Points on a hilly landscape, in no order, each with its height.
From any point a ball rolls to the lowest of the 2 points nearest to it. It stops when none of these is lower. Distance is the straight distance between rows; heights are no part of it.
q_339: [125 158  95  99 109 125 107 134  75 104 127 169 109  93 100 176  86  73
 173 193 173]  height 482
q_283: [133 114 101  96 180 107 153 112 158 163 152  30  95 163 140 102  86 135
 124 116 117]  height 484
q_24: [156 135 135  97 157  76 176 173 109 172 155  96  88 134 171 116  91 102
  82 133 110]  height 485
q_384: [165 119 135 138 117  96 180 148 141 128 144 144 123 104 141 151  80 115
  88 145  81]  height 344
q_286: [ 74 112 176 133 126 187 141 124 213 142 133 126 141 139 140 107 152 168
 141  75  40]  height 800
q_660: [108 112 157 107 125 139  88 106 177 171 138 114 110 159 122  89 158 154
 149 137 163]  height 537
q_268: [124 152 130 183 100 142 122 102 113 120  93 170 135 122 132 157 144 125
 106 121 149]  height 425
q_679: [107 169 216 137 113 148  96 180  99 112 130 183 154 169 114 137 192 147
 153  83 142]  height 520
q_511: [109 136 167  97 102 111  49 156 113  80 116 171 151 165  83 127 211 152
 171 112 175]  height 575
q_53: [142  97  95 148 120 150 150 147 121 136  96  67 146 111 143 104  93 129
 111 144 132]  height 577
q_762: [151 125 106 107 151 108 175 136 156 129 142  53 123 133 198 126  73 141
  71 125  66]  height 747
q_380: [101 117 152 110 129 181 123 109 139 133 113 114 142 171 121  85 170 179
 141  88 154]  height 657
q_173: [153 137  71  77 158  98 120 101 128 170 153  90  83 150 146 118 113 127
 104 114 142]  height 545
q_531: [101 135 126 160  78 132 135 139 180 160 143 157  97 138 102 113 125 129
  91  83  89]  height 602
q_736: [167 135 130 115 125  98 189 165  99 135 111 131  99 126 159 165  54  92
  94 150 111]  height 286
q_632: [154 140 121 167 106 125 196 138 117  53  81 136 152 116 131 192  47 123
 110 146 109]  height 197
q_333: [148 141 115  96 148 102 186 147  74 135 117 101 102  93 181 166  65  93
 105 144 134]  height 238
q_759: [ 97 135 138 130  83 152 115 112 205 179 173 139  97 133 121  96 152 140
  93 104  76]  height 578
q_38: [135 177  65  76  94 136  87 108  56 133 144 152 131  68 122 136 112 117
 162 198 163]  height 523
q_947: [140 125 139 158 117 109 108 141 119 114 134 172 109 120  96 176 132  90
 120 154 145]  height 426
q_458: [154 165 115 127 124  73 114 133 104 141 130 164 102 134 142 165  94  65
 108 163 156]  height 483
q_96: [136 141  91 123 146  63 162 151 138 135 114 151  95 143 142 144  92 104
  98 107 120]  height 527
q_911: [106 141 116 121 112 124 119 115 185 202 177 110  90 126 145 115 139 126
  84 108  73]  height 555
q_431: [105 120 182  81 141 176  89  96 153 162 125  94 140 153 143  76 181 171
 162  77 161]  height 689
q_447: [121 111 120  90 137 159  87 114 104 145 132 106 150 120 134  91 175 152
 160 135 177]  height 739
q_647: [122 109  89  70 111 139  61 116  77 130 144 104 117 116 122 130 181 130
 150 159 171]  height 753
q_866: [ 90 178 222 138  85 142  92 160 135 123 144 180 146 160  83 138 194 140
 131  51 116]  height 493
q_979: [148 121 134 177 109 116 170 134 165  87 117 146 147 126 107 149 111 161
  89 120  69]  height 418
q_975: [148 110  97 109 173 139 111 112 108 137 140  57 128 113 137  97 133 144
 143 168 146]  height 354
q_542: [141 130  73 124 137 127 127 129  78 141 125 125 109 111 134 141 113 104
 119 149 157]  height 297
q_410: [172 159 106 138 144  74 142 127 129 122 131 179 102 141 131 149 102 103
  97 135 139]  height 503
q_28: [146 113 127 169 124 120 166 140 142 107 121 149 133 123 108 129 107 124
 104 151 107]  height 405
q_644: [106  90 146 155 158 135 117 137 127 108 121 140 151 138 102 127 169 131
 170 142 133]  height 336
q_523: [157 120  91  79 121  99  68 101 106 142 151 106 103 124 131 132 148 101
 126 144 176]  height 761
q_72: [154 120 133  92 151  81 168 147 158 156 164 111  86 133 149 118  97 104
  91 120  73]  height 444
q_82: [149 122  92 103 155 109 141 139  70 142 145  72  94 113 161 145 106  95
 107 151 143]  height 250
q_499: [127 115 136 159 115 106 105 129 143 164 145 150 106 131 123 141 136  90
 111 139 108]  height 465
q_374: [158 164 123 160 121 107 159 110 101  71 103 179 113 113  95 200  62  97
 115 145 142]  height 320
q_306: [112  98 176 125 140 164 100 114 156 162 159  52 140 136 148  77 169 147
 126 119 139]  height 463
q_700: [151 110 108 119 115  99 189 151 169 116 124  92 137 149 178 136  54 148
  74 137  54]  height 728
q_905: [161  91 130 110 116  91 164 127 160 144 157 142 108 127 118 125 110 116
 106 105  82]  height 399
q_323: [156 127 118 136 120 143 152 128  96  99  94 145 142  79 131 158  60  97
 148 177 154]  height 313
q_945: [ 79 124 200  98 128 170 100 111 179 163 137 123 137 169 152  91 182 163
 168  56 122]  height 717
q_424: [163 161  58  75 153  96 128 119  68 137 126 110 134  70 159 112  77 105
 141 166 156]  height 233
q_255: [157 120  66  98 149  97 175 156  93  93 115 113 128 120 128 139  65 136
 125 153 126]  height 630
q_869: [ 79 117 186 130 138 168 114 107 199 162 121 107 148 146 144  87 160 146
 153  84  93]  height 754
q_281: [143 153 141 188 100 112 145 106 124  85 110 181 132 108  96 175 111 116
 113 113 117]  height 375
q_831: [107 116 118 162 124 152 146 108 204 128 112 104 131 170 142 115 124 170
 100 121  79]  height 661
q_91: [104 109 179 104 116 167  68 102 180 181 178  77 103 145 130  91 170 155
 122 110 142]  height 505
q_105: [104  98 109 122 163 116 147 123 191 171 129  81  87 168 133 115 101 130
 121 121  89]  height 408
q_882: [ 86 143 193 134 118 178 152 141 190 130 117 158 167 146 143  98 170 171
 127  57  76]  height 838
q_104: [135 116  77 158 144 116 161 112  92  84  96 141 139 132 111 159 121 128
 141 126 126]  height 499
q_94: [142 125 120 141 102 131 134 135 101 104 101 156 159  87 103 133 103 104
 151 148 165]  height 363
q_413: [113  86  98 145 177 117 115 118 127 110 103 115 148 146 130 123 141 112
 158 144 124]  height 178
q_363: [129 131 153 125 127 163 113 118 116 104 117 163 154 156 111  92 181 170
 152  96 161]  height 688
q_718: [117 133  72 137 134 137 129 109  79  75  95 162 144  98  98 147 140 143
 185 141 144]  height 449
q_47: [132 111 121 148 127 146 133 124 138 146 123 109 130 127 139  99 126 139
 106 135 151]  height 536
q_598: [115 101 156 137 112 126  71 133 107 128 131 153 145 138 113 145 187 118
 151 141 148]  height 423
q_976: [143 122 146 165 106 140 136 128 124  96 104 166 176 104  98 108 123 149
 153 122 158]  height 330
q_446: [140 140 109 138 115 102  90 124  86 115 116 167 114 112 111 173 113  78
 141 182 175]  height 457
q_747: [100 104 127 141 148 162 139  86 165 128 107 109 117 169 122 102 159 179
 136 112 116]  height 616
q_279: [143 187  77  70 125 113 134 126  56 121 143 154 105  79 136 157  76  86
 166 196 170]  height 504
q_780: [112 143 192 159 114 148 133 121 183 118 161 192 150 121  96 119 187 153
 116  86  62]  height 415
q_68: [162 127  90  79 181 105 154 122 118 144 157  49  85 135 143  93  92 135
 100 120 130]  height 522
q_237: [ 94 136 205 187 116 141 121 163 105  91 105 156 158 120  77 156 171 123
 157  87 133]  height 513
q_56: [139 108 164 152 105 156 147 117 155 115 106 150 180 115 128 107 149 160
 129  94 125]  height 223
q_800: [115 127 179 192 108 143 108 143 117  96 117 177 143 113  85 177 155 101
 139 132 133]  height 469
q_825: [ 84 129 213 178 127 155 144 179 148 101 122 158 166 142  83 128 173 144
 145  83 103]  height 564
q_196: [109 155 153 117 106 159  77 143  61  93 111 180 160 119 101 146 177 129
 180 133 183]  height 448
q_230: [153 113  87 112 139 100 169 145 111 116 105  67 131 117 154 125  58 127
 107 130 110]  height 609
q_823: [112  95 157 134 127 143 131 102 175 164 149 122 103 162 113  97 148 148
 130 116 116]  height 574
q_750: [109 155  90 131 118 148  93 109  70 105 108 168 163  94 120 133 157 131
 174 149 173]  height 402
q_898: [147 116 110 162 111 139 156 131 115  61  68 119 164  97 136 164  74 128
 134 156 132]  height 259
q_822: [151 152 113 132 148 126 170 123  92  87  99 161 122 101 149 186  44  76
 131 165 148]  height 258
q_583: [122 124 154 141 103 151  90 149  86  98 130 177 140 118  95 144 178 128
 152 172 179]  height 467
q_650: [118  96  93 123 167 112 113 112 147 142 124  89 106 167 118 119 118 124
 149 138 130]  height 312
q_407: [115 134 121 153  83 142 154 149 171 158 162 162  98 106 133 131 116 107
  87 112  55]  height 627
q_711: [102 157 180 116 143 140  81 163  89 102 125 174 164 175 111 125 215 152
 176 108 171]  height 549
q_48: [141 139  55  95 176 111 118 118  83 134 143  51 139  80 152 110 104 120
 154 161 137]  height 292
q_185: [161 157  81  70 191  69 154 139  69 127 126 116 116 104 169 125  88 107
 135 154 143]  height 167
q_195: [117 133 191 152  97 143 112 132 159 119 156 181 141 138  85 123 187 159
 125  78 121]  height 460
q_155: [120 101 126 126 159 153 108 101 135 159 158  25 117 117 141  97 148 134
 125 133 157]  height 407
q_275: [123 107 109 151 112 127 165 135 191 108 106  89 149 151 161 131  81 149
  89 118  47]  height 701
q_429: [115 133 120 141 137 116 113 103 164 190 166  71 106 120 171 116 128 105
  82 115 108]  height 530
q_719: [145 117 114  86 132  84  69 110 155 171 172  96  81 151 129 120 161 115
 112 149 143]  height 767
q_55: [129 131 113 144 129 111 130 124 144 174 128 106 115 135 153 126 117 103
  95 143 128]  height 500
q_695: [117 138 138  95 125 173 103 141  70 118 115 146 166 142 126  75 180 167
 178 119 182]  height 715
q_775: [119 114 170 176 106 140 153 125 181 100 122 164 161 127 106 121 148 158
 118  86  70]  height 338
q_738: [118 136  73 136 133 141  98 116  82 133 114 129 140 121 136 112 135 129
 157 168 169]  height 352

For each start below, name the point where the ball stops.
q_719 -> q_413
q_718 -> q_333
q_196 -> q_333
q_711 -> q_56
q_831 -> q_185
q_523 -> q_380
